Points on a hilly landscape, in no order, each with its height.
A ball rolls from a point to the lowest of its 2 nearest points, and stops where none of them is lower. Distance is the straight distance between rows; heights are no part of it.
Q_790: [112 148 152 167 132 114 123 132 170 162 143 141 144 130  96 129 108 127
 152 165 129 167 130  85 126 132 123 111 113 138 107]  h=406
Q_72: [111 143 112 138 130  86 140 133 168 205 193 141  90 148 160 114 154  94
 197 197 154 151 112 168  82 152 172 114 118  87 123]  h=259
Q_975: [123 177  99 152 154 133 132  71 174 158 132 118  89 179 114 128 134  61
 159 152  91 142 125 151  99 123 176 171 113  94 166]  h=373
Q_722: [ 98  99 137 187 119 101 122 172 163 157 162  79 118  98 154 157 121 155
 116 129 101 110 186 142 137 134 140 110  84 119 114]  h=768
Q_913: [133 156 105 152 161 120  82 139 145 120  95 118 135 160 100 181  92 116
 152 112  97  96 140  95 193  90 111 164 144 106 171]  h=238
Q_580: [140 164 146 160 117 139  95 106 135 115 117 179 197 135  93 145 113 151
 150 144  89 153 106  76 140  86 117 109 113 126  97]  h=340
Q_175: [107 108 122  99 151  98 116 162 138 128 151 101 113 112 161 179 106 137
 158 159 228 122 172 102 198 166  65 131 139 145 144]  h=297
Q_956: [132 168 180  87 123 174 137  64 135 132 124 182 170  80 108  93 103 159
 114 169 180 146 147  93 133 151 120  75 116 160 123]  h=121
Q_821: [121 109 143 190 123  99 114 174 160 161 125  58 101 104 141 134 119 157
 116  76 108  86 174 132 138 119 141 136 119 113 114]  h=779
Q_335: [116 176 169 136  75 105 104 133 124 174 133 164 188  52 125 102 144 186
 142 145 125 125 161 133 132 127 132  58 156 124  72]  h=871
Q_642: [142 177  97 141  98 140 116 126  97  87 106 178 151 154 158 176 114 118
 127  98  29 100  97 126 159  76 109 165 112 127  89]  h=670
Q_920: [150 109 110  79 137 153 161 155 145 106 116 103 119 122 109  79 125 123
 115 127 225 133 110 106 163 165 106 119 164 164 142]  h=495
Q_208: [125 101 132 163 176 125 116 106 159 113 138  99  68 148 129 145 105 105
  68 114  90 118 181 124 135 131 153 173  77  95 173]  h=685
Q_229: [144 204 130 132 140 101  97  64 170 156 128 120 101 112 101 121 136 112
 169 150 135 114 168 143 119 122 177 155 126  80 172]  h=420
Q_367: [166 143 117 136 107  90  60 101  77  82 127 118 105 152 115 162 148 134
 161  91  86  72 101 142  96  70 127 137 128  81 139]  h=394
Q_244: [107  61 114  79 162 129 152 163 122 124 163 117 112 120 172 157 122 119
 114 146 198 126 171 146 159 164 114 126 129 164 140]  h=486
Q_306: [125 109 166  96 121 143 128  78  96  99 124 133 139 106 105  96 102 136
  72 114 111 104 142 119  79 106 137 101 110 118 110]  h=487
Q_458: [114 150 155 148  87  86  87 132 120 141 164 187 178  74 111 103 158 175
 153 158 105 155 116 116  94 115 119  60 131 107  86]  h=880
Q_911: [101 152 133 103 146 171 157  99 166 154  93 136 171 132 134 136  83 127
 112 166 202 153 151  83 159 150 136 126 131 167 130]  h=514
Q_570: [116  91 100 108 140 162 151 118 108  75 131 150 140 155 122 126 131 118
  61 121 123 168 109 123 117 142 119 138 117 151 147]  h=383
Q_223: [151 141  92  91 144 187 134 105  92  69  65 136 149 145 126 153  72 137
  93  77 136 122  93 109 181 123 126 174 148 143 152]  h=354
Q_338: [104  91 143 107 119 128 129  99  89  82 156 165 149 104 115 124 127 146
  71 137  99 133 136 115  99 132  95  98 105 138 131]  h=433
Q_124: [145 163 111 128 133 144 134 146 132 128  85 113 154 162 110 128 113 112
 165 107 138 118  89 115 158 110 116 156 165 131 122]  h=188
Q_581: [190 175 150 125 120 111  97 133 126 133 120 143 146 118  76  95 146 138
 207 124 178 119  70  89 107 115 118 131 161 127 143]  h=538
Q_585: [110  88 111 128 106 102 114 119  71  64 160 162 138 153 129 158 161 126
 106 120  35 141  94 146  78  94 107 119 102 109 122]  h=546
Q_552: [185 155 127 132 116 103 112 150  97 128 122 159 128 133  98  71 176 157
 198 110 144 110  49 132  82 118 132 108 165 106 134]  h=549
Q_847: [129 130 128 107 156  88 128 146 151 180 138  57  76 118 168 158 137  99
 184 151 199  97 166 151 170 158 110 157 145 125 142]  h=318
Q_595: [122 174 108 114 107  91  94 101 103 131 135 155 158  95 121 135 172 110
 188 133 130 112  90 168 117 109 140 139 163 119 156]  h=551
Q_905: [107 107 121 153 119 113 145 130 103 111 148 145 129 150 136 140 161 122
 106 114  48 148 103 152  83 116 126 131 112 120 125]  h=497
Q_986: [ 84 125 114  95 123  88 144 187 130 172 117  89 136 119 186 146 144 116
 165 141 170 112 138 153 183 133 101 139 184 132 111]  h=455
Q_733: [171 128 156 123 158 127 140 155 158 143 137  61  86 151 107  96 107 121
 153 113 232 125 126  92 139 165  89 138 126 136 130]  h=110
Q_492: [126 148 114  86 110 104  89  62  65  65 153 180 155 124 101 156 118  83
 154 155  89 101  96 134  82  84 126 114 136 112 153]  h=625
Q_973: [105 152 180 100 122 128 109  75 112 123 151 171 181  47 123 134  98 164
 118 171 157 127 166  96 132 127 115  72 112 148 127]  h=164
Q_757: [166 151 145 113 132 101 109 161 139 158 111 100 128 121  90 102 136 109
 197 129 214 101  79 104 137 142 101 147 185 129 146]  h=533
Q_777: [113  91 201 148 130 149 127 112 113 141 132  96 118  62 159 110 115 167
  51  91 128 101 195 139 140 150 139  98  90 134  83]  h=352
Q_497: [111 141 126 144 129 101 141 114 149 181 190 136 105 103 156 118 170 118
 163 181 109 146 148 192  77 151 199 112 102 107 121]  h=277
Q_641: [125 160 102 113 112 123 111  72  80  90 147 175 145 159 117 153 136  91
 146 136  49 123  87 165  95  94 131 138 116  96 121]  h=653
Q_923: [121  97 110  94 115 102 105  92  62  46 169 179 135 141 117 168 144 100
 119 142  76 141  94 138  77 104 102 125 104 121 164]  h=592
Q_300: [140 152 153 163 128 130 115  65 152 135 152 130 107 156 107 116 134 128
 123 149  57 161 127 130  68 121 171 132  74  82 129]  h=608
Q_533: [126 162 134 190 124 151 138 143 155 165 100 132 165 170 119 138 107 138
 139 111  74 146 113  99 139 106 134 121 131 121  83]  h=826
Q_438: [ 80 111 115 133 142 123 164 111 160 152 170 135 115 129 169 149 138  96
 112 200 101 155 156 160 105 148 164 138 106 139 131]  h=341
Q_355: [100 164 139 201 123 140 125 109 163 163 117 139 173 135 110 156 109 140
 132 142  54 157 146 105 140 112 153 108 108 112  91]  h=836
Q_260: [174 120 155 133 117 126 130 135 104 131 110 103  98 123 122  78 158 153
 120  78 121 110 105 142  85 135 142 139 132 111 126]  h=278
Q_169: [117 118 109  94 148 165 161 113 157 103 145 104 108 171 126 127  88 106
  92 137 214 160 133  81 145 185 112 126 106 155 146]  h=505
Q_43: [115  83 166 150 114 165 158 170 132 146 112 112 140  83 156  98 132 180
  51  77 132 124 176 131 152 152 123  91 125 163  81]  h=305
Q_94: [ 63 134  96 126 135 142 164 109 156 166 127 146 152 167 171 156 145  82
 128 177  84 162 121 175 129 130 157 148 135 125 114]  h=319
Q_418: [172  70 119  45 123 138 165 126 107  78 118 129  67  83 109  54 187 121
 114 125 178 125 100 169 134 150 121 109 137 153 156]  h=321
Q_152: [134  56 101 142 130 120 120 199  95  69 120 114 129 150 129 143 138 148
  82  74 110 127  91 117 123 108  89 148 140 146 127]  h=339
Q_475: [179 154 133 118 114 158 120  78  95  77 113 169 153 189 109 128 124 123
 117 129  76 143  76 118  99  85 112 128  92 125 107]  h=293
Q_291: [162 127 127 123 133 140 116  80 106  78 130 147 118 184 110 128 144 105
 126 129  94 140  89 120  92 104 124 153 103 128 152]  h=328
Q_877: [110  50 156  82 141 147 173 126  96 145 157 138 100  77 192 110 174 127
  81 129 113 127 190 206 124 152 169  98 116 132 101]  h=736
Q_270: [101 133 111 101 139 139 157 105 136 166 115 117 127 127 165 148 127  89
 129 154 140 129 140 172 138 141 160 175 153 144 159]  h=449
Q_328: [122  95 170 136 163 170 173 106 171 177 166 104 109 119 163 126 116 121
 104 159 155 155 203 159 121 165 166  93  99 157 107]  h=749
Q_758: [184 113 139  93 125 142 127 133 127  87 170 145  97 165  75  93 149 103
 147 137 178 153  74  77  86 141 103 133 129 158 178]  h=438
Q_655: [104  66 152 138 137 120 138 132 107 137 176 101 106  59 188 151 152 143
  94 127 114 107 192 197 127 150 158 112 104 133 117]  h=727
Q_742: [122 149 137 187 110 116 114 162 133 151 109 106 146 133 142 125 129 175
 141  84  72 121 130 124 117 103 143 118 129 116 101]  h=815
Q_756: [126 120  90 154 144  76  72 153 113  88 151 131 128 139 105 188 130 113
 169 135  86 111 111 111 139  90 105 159 131 115 175]  h=521
Q_607: [182  99 140 142 153 116 105 158 142 109 141  84  77 163  89 130 103 125
 138 103 199 107 131  62 120 138  83 147 120 145 151]  h=129
Q_346: [ 87 137 119 137 128  93 125 156 155 174 118  84 142 120 144 152 115 122
 167 149 150 116 147 128 174 134 106 140 150 125 117]  h=444
Q_35: [ 84 124  83 132 167 156 135  94 170 108 120 118 108 200 121 171  66  98
  75 143 134 160 155  68 146 149 127 156  88 120 154]  h=429
Q_427: [178 130 123  72 139 159 122 108  82  63  78 110 122 112 113 126  93 141
 109  85 165 109  86 111 151 115 108 161 161 135 178]  h=370
Q_137: [ 90  87 101 109 122 118 144 168 103 127  92 107 114  86 206 161 129 124
  94  96 124  91 156 181 172 126 140 162 178 154 157]  h=473
Q_26: [ 94 108 106 167 111 101 133 188 132 172 156 187 156 137 122 103 161 150
 145 147  82 158  92 133  99 126 124  65 129 114  96]  h=898
Q_859: [149 178 146 112 136 144 141 127 181 155  98  96 135 167 120 100  95 127
 146 139 229 173 114  70 178 157  89 143 148 118 107]  h=112
Q_676: [ 96 132  76  88 115 183 162 103  88  72 102 200 176 141 142 138 122 105
  78 127  66 157  98 162 160 115 114 131 133 138 112]  h=207
Q_768: [136  81 111 124 148 115 116 178 123  77 137  90 101 153 110 160 100 132
 106 105 189 115 120  79 132 139  68 152 125 151 160]  h=159
Q_231: [142 165 120 129 143 161 126 114 161 119  85 108 152 199  96 128  79 118
 137 129 194 158 113  56 171 130  97 145 136 121 114]  h=135
Q_9: [132 143 162 191 124 122  95 135 170 143 139 172 176 156  89 140 105 153
 139 165  87 168 110  48 119  98 131  92 106 128  99]  h=379
Q_974: [ 92  63 131 143 106 141 164 227 137 144 114 124 146 104 148 112 141 169
  70  95 130 130 154 114 155 137  89  75 139 167  75]  h=269
Q_872: [ 99  81 151 104 151 159 201 158 156 189 151 115 118 128 182 123 144 133
 106 163 143 171 196 159 132 168 149  88 124 147  60]  h=748
Q_990: [141  82 113 115 120 165 146 169  98  68  95 103 131 135 139 120 119 159
  58  61 137 121 109 111 155 123 114 152 153 146 129]  h=385
Q_635: [132 131 127 132 114 127 155 163 127 164 102 105 124 120 130  82 161 132
 140  93 127 117 104 157 111 140 144 131 150 129 120]  h=243
Q_736: [140  57 121 152 129  95 107 207  98  90 135  85  99 129 133 151 137 147
 110  71 127  86 111 115 120 123  82 148 148 148 149]  h=281
Q_327: [125 111 120 130 150  91 142 144 145 169 156  64  61 136 150 129 147  87
 155 127 164  95 134 171 111 154 135 163 129 115 144]  h=326
Q_836: [165 207 160 114 124 172 107  38 140 113  94 181 175 139  90 120 101 109
 167 147 130 144  96  85 133  99 140 127 128 120 127]  h=202
Q_295: [ 94 173 109 128 103 132 130  89 109 140 102 140 161 110 157 147 138 114
 139 117  70 122 133 180 145 107 155 133 146 118 116]  h=591
Q_130: [121 104 127  96 100 132 161 125 115 138 115 159 135 105 129  81 176 136
  94 122 102 144 125 175  98 139 131  98 128 128 110]  h=322
Q_374: [ 98 106 103  80 124 104 147 197 108 150 102  86 118 100 194 164 141 116
 145 118 170  79 144 160 175 137 116 150 209 152 144]  h=461
Q_389: [109 147 120 192 129 107 105  96 180 133 151 130 125 132 116 150 138 131
 129 166  52 144 166 143  96 120 169 123  73  59 140]  h=636
Q_86: [179 165 165 136 118 132 109  66 128 131 109 124 114 161 101  93 131 128
 141 120 100 133 117 108  83 115 150 128  99  99 126]  h=589
Q_694: [ 92  97 110 128 138 159 125 101  99  61 135 169 150 145 123 164 101 146
  62 132  99 173 131  89 113 124 100 122  94 146 150]  h=366
Q_356: [ 85 101 134 143 130 105 117 192 143 143 137  93 133 104 152 171  95 156
 127 129 186 117 170  92 195 150  53 117 138 152 108]  h=280
Q_769: [161 136  89  60 132 179 138  98  75  40  86 165 169 144 125 127 100 139
  81 100 115 130  67 118 162 113 120 147 140 132 130]  h=330
Q_487: [ 90 129  83 114 154 121 135 101 140 134 102 112 112 150 147 181 106  68
 135 166 123 126 140 159 154 122 149 180 142 129 187]  h=457
Q_6: [148 135 133 134 140 113 111 128 146 121 150 125 107 149  90 124 128  99
 159 142 160 143 106  90 101 130 112 139 127 142 159]  h=430
Q_288: [139 186 131 137 144 112 127  91 170 191 132  91 102 104 134 113 139 113
 180 153 162 109 173 164 133 144 186 147 130 115 153]  h=431
Q_631: [114 177  99 152 127 102 106  81 160 153 133 118 109 125 131 137 144  99
 165 145  93 123 144 175 114 115 186 159 121  84 159]  h=398
Q_798: [172 125 133 148 106  92  99 138  89 115 120  96  96 133 130 112 169 157
 147  69 105  74  86 145  83  98 130 140 138  97 144]  h=295
Q_593: [147 173 178 119 129 174 138  98 153 136 117 171 178 108  81  90  92 154
 134 161 183 165 123  57 147 146 123  94 136 163 128]  h=144
Q_436: [ 72  80  74 134 146 147 143 134 132  87 127 121 118 172 138 179  75 122
  55 121 133 158 143  87 140 145 111 146 105 149 136]  h=459
Q_650: [146 160 128 131 119 152 152 151 124 146  67  94 148 122 140 104 124 127
 148  69 115 111  92 145 155 115 137 144 183 138 121]  h=213
Q_651: [100 102 175 134 107 141 140  79 110 146 133  99 113  65 156 114 100 133
  53 110  96  99 190 163 115 125 171  98 101 107  80]  h=403
Q_513: [154 145 130  57 131 127 128  67 105  91 135 134  85 107 118 108 155  79
 150 143 163 108  90 156  95 151 137 160 154 135 210]  h=447
Q_96: [ 95 150 164 146 101 135 118 109 125 123 112 173 202  95 111 144 114 164
 119 149 105 147 136  89 145 117 110  86 133 150  99]  h=282
Q_84: [141  98 132  89 126 162 164 115 110  86 110 151 127 130 107  76 144 135
  70 123 134 160 115 136 107 142 120 117 114 138 131]  h=358
Q_612: [188 161 171 129 119 123 125 129 131 181 136 135 108 100 100  52 152 141
 171 126 172 125 115 143  81 168 156 103 131 129 127]  h=574
Q_240: [123  74 157 181 158 129 122 127 128 122 155  80  57 113 140 136 121 131
  68  91 106 112 175 136 127 135 150 170  80 106 144]  h=702
Q_539: [ 98 157 115 105  98 101 121 113 107 144 138 151 162  82 169 151 164 123
 157 164 112 123 148 181 126 121 154 130 161 122 129]  h=569
Q_856: [146 130 166 116 120 105  96 118 101 103 144 130 142  61 107 125 128 156
 147 135 155 107 150 103 121 139  98 115 123 145 146]  h=390
Q_347: [104  59 137 171 143 116 130 148 122 149 163  71  75  96 180 152 138 114
  85 102 109 103 182 182 135 147 160 151  99 129 134]  h=716
Q_618: [143 108 128 112 140 159 158 147 141 105 125 116 130 136 102 100 103 147
  90 114 194 151 121  84 135 152 113 132 127 162 140]  h=500
Q_927: [126 116 146 172 113  78  93 196 122 143 185 137 157  60 117 133 156 180
 165 146 140 118 142 116 120 128 103  81 123 146 113]  h=320
Q_470: [133 119 130 143 136  84 134 178 141 203 193 135  94 119 142  98 164 124
 195 168 173 131 121 169  93 156 145  85 127 111 112]  h=273
Q_37: [185 173 168 134 127 167 112 119 161 120  93 144 171 154  69  97  92 155
 145 132 186 154  90  42 137 120 117 123 141 150 122]  h=165
Q_660: [182 141 142 151 117 160 121 159 119 115 107 161 187 184  87 112 128 163
 135 129 126 163  64  70 122 102 104 107 128 147  99]  h=231
Q_625: [196 171 175 131 122 140 131  94 132 145 119 122 113 124  90  65 129 133
 153 122 160 133 113 107  85 149 145 132 118 125 143]  h=579
Q_645: [156  79 123  41 125 156 153 105  92  63 118 145 100  85 108  67 146 126
  65 118 155 131 104 143 133 139 119 108 125 142 149]  h=335
Q_509: [114 188 146 138 104 111 103  93 130 156 116 147 177  79 119 130 131 140
 170 143 132 132 132 120 136 119 147 119 145 124 122]  h=858
Q_680: [101  98  79 100 121 139 158 192 125 101 109 119 161 151 125 125 125 126
 106 114 165 149  97 105 179 137  74 118 170 143 108]  h=230
Q_716: [101 136 112 145 136 115 141 101 177 152 162 123 104 165 130 140 133  68
 141 176 103 158 122 147  94 136 160 148 100 119 151]  h=357
Q_543: [103 160 120 154 134 104 113 127 170 167 126 107 133 151 115 147 108 102
 168 154 132 133 132 112 149 111 129 146 130 110 138]  h=427
Q_840: [152 137 156 107 133 144 156 157 167 175 110  88 120 149 127  92 108 130
 124 136 225 164 140 102 162 181  89 115 138 140  96]  h=98
Q_432: [174  98 147 113 122 154 126 115  89  73  96 117 120 143 112 121 114 148
  75  78 132 120 103 113 123 115 122 150 128 129 140]  h=395
Q_794: [ 91  95  79  99 133 121 132 170 123  90 130 106 130 155 133 159 106 124
 109 131 195 135 124  90 167 163  66 136 134 143 147]  h=195
Q_106: [ 92  99 158  81 120 143 157  78  96 129 117 116 118  89 175 109 126 114
  59 117 113  97 163 187 121 139 171 132 126 111 112]  h=446
Q_99: [154  59  90  57 130 152 198 157 143 118 120 120  63 125 133  51 179 103
 100 135 173 151 105 168 136 146 145 116 129 157 129]  h=312
Q_281: [150 119 156 105 139 155 170 117 132 172 116 106 107  92 161  93 154 117
 110 127 170 106 170 178 127 164 170 135 130 149 132]  h=439
Q_318: [ 99 134  51 119 124 180 178 135 120  99 114 186 159 173 146 153 127  76
  98 130  60 161  73 168 154 118 131 164 131 146  96]  h=255
Q_551: [156 186 149 202  93 113  83 143 120 174 110 146 133 131 125  87 127 206
 175  95 101 113 119 136  92  97 160  99 147  78  95]  h=920
Q_412: [117 155  98 129  95 117 107 127  73  80 133 166 150 133 155 174 133 117
 138  95  28 106  94 157 121  73 113 134 123 101 101]  h=686
Q_951: [130 184 172 120  82 105  93 107 113 158 122 123 157  57 115 106 132 176
 151 117 142  96 156 138 121 114 143  89 159 117  91]  h=864
Q_448: [125 125  82 124 172 170 122  84 141  78 104 144 105 205 113 182  66 107
  77 115 115 148 136  73 149 119 146 176  88 135 183]  h=399
Q_515: [ 93  90 142 105 117 136 155 128 101 127  97 118 120  82 194 127 135 127
  46 102 102 103 150 185 152 136 149 148 149 134 128]  h=471
Q_538: [121 198 120 110  99 111  88  70  88 106 114 152 168 106 104 145 107 106
 158 121  84  86 128 153 115  76 150 124 152  94 111]  h=448
Q_907: [139  96 131 114 138 136 185 154 150 198 154 128  82 129 162  62 191 108
 132 145 132 138 135 196  87 172 180 101 119 130  95]  h=301
Q_647: [ 91 175 130 187 105 107  94 118 158 162 129 142 180  87 124 159 118 160
 154 151  77 148 145 119 145 103 158 102 122  99 106]  h=848
Q_969: [146 141 128  94 123 111 128 157 145 130 133 141 157 112  97 108 139 105
 176 154 207 129  94 117 148 147  94 121 173 155 145]  h=530
Q_699: [190 205 153 120 133 172 113  80 151 123  72 140 160 158  80 109  90 123
 175 132 174 138  98  72 151 103 137 153 155 136 142]  h=181
Q_170: [175 204 141 112 109 146  95  49 107 107 114 191 173 169  92 130 113 111
 163 147  84 129  88  97 119  86 138 116 104 104  90]  h=240
Q_111: [100 106 115 109 113 114 131 209 126 120 109 101 163 124 145 147 113 158
 126 113 191 131 128  91 201 146  41 114 176 154 108]  h=257
Q_157: [112  95 133 148 104 117 134 219 125 128 115 138 167 113 114 104 142 173
 113 105 126 144 116 103 139 121  74  82 152 161  92]  h=294
Q_221: [113 185  97 156 108  88  75 125 115 123 129 137 141 107 120 159 155 133
 195 123 101 104 105 160 124  85 136 146 150  88 142]  h=529
Q_954: [122  76 123 172 125 100 119 158 116 114 168 101  95 126 136 140 148 136
 103 106  83 121 129 148  81 120 129 146 104 118 134]  h=450
Q_793: [147 136 149  70 125 127 122  40  97 102 135 122  84 102 118 103 119  70
 114 129 142  84 124 152  71 128 162 140 128 109 168]  h=456
Q_121: [131 120 137 138 128 110 114 148 121 107 142 137 140 110 104 134 128 141
 144 126 137 129 128 107 115 130  99 133 131 154 150]  h=413
Q_858: [136 138 136 171 120  76 104 187 140 183 192 119 120  94 124 115 145 153
 192 144 168 107 136 142 106 145 130  95 130 125 112]  h=291
Q_200: [ 90  64 118 109 104 140 171 200 133 142 112 157 147  93 145 109 168 158
  94 135 122 150 162 141 148 141 120  78 130 170  81]  h=237
Q_228: [148 139 164 120 156 151 152  91 162 199 129  80  90  95 164 119 124 118
 150 137 166 107 208 181 141 153 200 146 127 137 127]  h=435
Q_466: [ 84  85 126  88 127 148 193 126 124 155 118 150 127 104 193 124 178 121
  83 158  91 152 175 186 136 149 176 126 131 133 117]  h=742
Q_211: [160  76 108  74 138 144 198 168 149 170 123 124  66 137 134  43 182  99
 150 146 171 151 102 177 111 157 154 108 129 138 117]  h=308
Q_978: [134 187 112 121  98 102  62  95  99 109 110 119 131  95 117 157 125 129
 172  99  95  69 145 161 135  76 146 131 164  68 135]  h=493
Q_748: [131 107 113 132 152 148 117  81 127  82 133 134  91 182 109 154 104  98
  88 131 102 159 129  94 101 125 128 173  89 136 182]  h=365
Q_315: [141 117 126  90 136 156 180 108 134 146 106 117 110 121 149  84 151 100
 101 129 150 135 125 175 122 150 159 152 144 140 148]  h=443
Q_531: [116 115 163 174 146 150 151 113 176 154 148  99 109 120 123 126 101 135
 100 137 124 152 185 114 123 161 143 116  79 149 111]  h=752
Q_809: [121 126  78 118 167 120 106 128 128  99 112 108  89 171 116 189  97  79
 136 124 127 118 123 115 149 119 107 186 140 117 194]  h=472
Q_765: [162  94 143 167 119  86  98 186 102 112 128  94 111 121 126 131 157 162
 137  69 116  92 105 119 102 104 102 146 133 126 134]  h=211
Q_801: [134 121 135 175 162 109 111 117 179 120 165 100  90 150 100 150 123 113
 119 143  77 121 174 112 107 126 149 145  76  93 164]  h=665
Q_330: [ 90 208 104 158 111 158 131  78 133 140  86 155 172 119 153 167 104 113
 139 118  32 125 146 160 182  93 154 149 134 105  96]  h=620
Q_659: [153 137 114 121 167 162 119 114 151 107  80  95 120 177  96 144  71 119
 119 106 178 121 134  64 160 121 117 170 127 133 159]  h=114
Q_316: [121 163 122  95 153 187 163  76 187 148 108 113 119 164 121 119  71 103
  99 154 211 157 151  81 149 180 151 136 118 156 140]  h=510
Q_274: [133 143 149 191 105 108  93 145 127 141  96  82 105  99 160 125 119 177
 116  39  79  78 161 137 138  96 144 132 138  93 113]  h=796
Q_498: [104 122 116  86 138 117 138 135 137 132 142 148 144 127 129 143 134  97
 148 181 184 134 121 121 145 136 108 140 155 163 159]  h=525
Q_219: [115 131 114  95 118 164 124  91  77  64 103 174 164 145 128 148 106 127
  91 106  85 135  94 126 137 103 105 137 130 135 125]  h=279
Q_349: [ 95 129 159 112 108 131 136 108 108 130 136 171 175  61 136 127 139 168
 105 162 119 139 162 126 135 138 114  73 122 157 103]  h=219
Q_816: [115 198  99 178 107 154 126 116 136 131 100 171 165 152 160 161 114 125
 141  98  21 122 113 141 154  86 141 152 119 115  72]  h=647
Q_250: [140 141 160 133 103 118 105  85 103 108 114 120 145 112 112 125 106 155
 119 100 101  96 137 114 108  96 132 120 124 107 108]  h=519
Q_185: [137 150 146 109 119 107 102  75  98 111 122 118 110 101 111 113 129 118
 134 120 125  85 140 146  97 121 135 144 128 104 153]  h=479
Q_42: [121  89 118 147 147 106 158 154 148 185 179  99  59 171 142  93 156  95
 134 134 120 136 106 171  60 161 144 127  99 115 121]  h=353
Q_461: [ 97 120  76 132 144  87  85 163 111  82 137 134 134 168 120 209  97  85
 160 151 125 133  96 103 176 103  66 161 147 123 159]  h=512
Q_616: [143 177 106 151 144 132  81 101 123  95 105 161 151 154 116 183 108 122
 159 121  70 104 126 108 179  79 124 162 125 113 142]  h=304
Q_958: [ 79  78  98 109 148 146 144 137 141 118 145 117 113 137 160 172  83 123
  74 153 169 142 165 112 146 168 120 132  97 162 145]  h=478
Q_696: [136 151 139 198  78 118 107 188 116 173 128 165 138 123 135  73 142 213
 169 102  88 119 103 129  89 115 139  66 155  92  79]  h=912
Q_417: [ 97 133 133 137  99 114 120 136 103 129 143 206 179 106 111 109 169 150
 140 144  68 171  91 134  97 115 121  64 127 120  90]  h=889
Q_406: [108  64 143 174 148 123 135 161 151 150 169  77 104 110 137 150 101 151
  91 127 137 124 196 133 141 157 121 101  82 147  97]  h=759
Q_950: [193 158 158 132 119 149  89 107 115  86  99 170 190 156  84 132 100 165
 146 128 152 139  89  47 147  94  91 113 123 161 124]  h=196
Q_540: [101  69 119 163 136 117 172 187 140 158 157 120  89 179 142 102 150 123
 102 131  98 152 101 149  69 154 119 119  96 116 100]  h=371
Q_27: [132  70 121  74 142 150 166 167 133 122 147 132 117 105 136 101 149 127
 116 140 199 134 148 142 143 166 113 100 135 176 127]  h=491
Q_181: [171 139 136 140 120 112 140 155 115 164 134 145  87 122 111  44 177 150
 174 112 144 113  75 168  64 153 155 103 145  91 132]  h=564
Q_344: [ 76 150  74 145 125 163 183 144 140 160 114 157 147 193 159 144 124  68
 131 127  60 163  80 176 138 121 146 149 127 123  75]  h=287
Q_496: [155 131 107 151 130  66  50 116  90  71 147 122 101 134 102 173 155 134
 160 122  81  92 114 131 110  86 115 154 118  85 185]  h=469
Q_129: [134 111  66 142 160 116  98 149 122  78 130 109 103 220 121 194 110  86
 141 121 112 134  99  98 146  99  77 180 118 116 150]  h=490
Q_319: [164 115 140 129 117 141 128 196 123 117 104 130 163 141  88  89 134 158
 131 118 161 147  92  75 141 123  91 101 151 155 104]  h=258
Q_719: [102 112 132 209 101 102 120 202 126 167 161 159 145 142 122 114 143 187
 150 122  64 137 104 111  88 113 128  76 121 109  92]  h=904
Q_943: [ 79 139 112  80 147 141 143 112 164 146 125 143 145 153 150 164  95  95
 132 191 191 162 138 100 162 156 120 133 147 143 140]  h=520
Q_136: [124 128 128 112 136 119 175 133 141 208 162 127  98 111 184  98 186 122
 160 161 127 131 165 213  92 149 211 119 140 111 105]  h=292
Q_653: [111 121 138 133 148  78 105 168 149 168 164  72  95 111 157 174 143 135
 184 153 190 129 166 138 192 165  61 132 123 130 134]  h=309
Q_209: [ 91  83 142  87  90 133 162 143 106 133 120 169 153  75 155 105 180 153
  99 139  99 139 164 163 135 131 131  74 129 150  91]  h=274
Q_393: [155 145 140 133 175 138 102  95 147 108 105 108  92 140  90 138  94 121
 127 118 156 111 160  77 145 130 125 163 115 132 194]  h=79
Q_566: [143 138 121 144 175 115  86 131 141 122 103  93 104 138 109 160  87 121
 111 108 111  77 172 102 172 116 130 176 132 106 190]  h=156
Q_751: [166 196 125 133 107 119  63  73 105 101 109 157 159 148 103 161 108 133
 161 123  77  77 127 119 154  61 129 125 118  88 116]  h=376
Q_23: [184 133 132  82 141 136 137 112 124  88 139 128  87 129  89 101 170  90
 159 125 172 129  64 123  95 150 127 153 142 147 194]  h=442
Q_251: [ 79 103 131 114 135 158 198 146 154 182 113 133 153 120 185 133 138 135
  98 166 108 146 180 156 142 151 159 116 144 153  86]  h=746
Q_38: [167 132 173 143 111  80  81 142  98 113 175 135 140  49  94 114 143 183
 168 118 154 102 144 108 102 129  97  81 114 136 119]  h=359
Q_292: [ 96  51 119 180 144  98 144 186 132 150 176  88  90 153 158 136 137 125
  89 107 102 136 130 149  99 147 111 122  88 120  99]  h=401
Q_287: [195 157 111 128 129 181 131 138 138 104  76 104 161 193  92 126  89 142
 136 101 160 129  75  73 170 102 111 148 144 151 113]  h=162
Q_654: [134  90 125 159 156 108 141 118 142 155 162  79  48 132 142 119 147  89
 127 120 120 116 137 172  82 151 155 160  97 116 143]  h=338

Call two points neighbours if one is among the 2 nearest of the other. Go from one point of each pair to the other, from neighbour to neighbour, staying as low as possible. Name the highest point that can't be avoided.
Q_393, Q_840 | Q_231
Q_765, Q_393 | Q_798
Q_37, Q_694 | Q_570
Q_72, Q_200 | Q_84
Q_765, Q_676 | Q_432
Q_37, Q_200 | Q_157

For each start below, name every point that the ball comes to, in order.
Q_847 | Q_653, Q_175, Q_356, Q_111, Q_680, Q_794, Q_768, Q_607, Q_733, Q_840
Q_412 | Q_641, Q_492, Q_923, Q_585, Q_905, Q_954, Q_292, Q_540, Q_42, Q_654, Q_327, Q_847, Q_653, Q_175, Q_356, Q_111, Q_680, Q_794, Q_768, Q_607, Q_733, Q_840
Q_330 | Q_295, Q_539, Q_595, Q_221, Q_978, Q_538, Q_751, Q_616, Q_913, Q_566, Q_393
Q_986 | Q_346, Q_543, Q_790, Q_9, Q_580, Q_96, Q_349, Q_973, Q_956
Q_228 | Q_288, Q_229, Q_631, Q_975, Q_716, Q_438, Q_94, Q_344, Q_318, Q_676
Q_185 | Q_793, Q_513, Q_23, Q_758, Q_6, Q_121, Q_856, Q_38, Q_927, Q_858, Q_470, Q_72
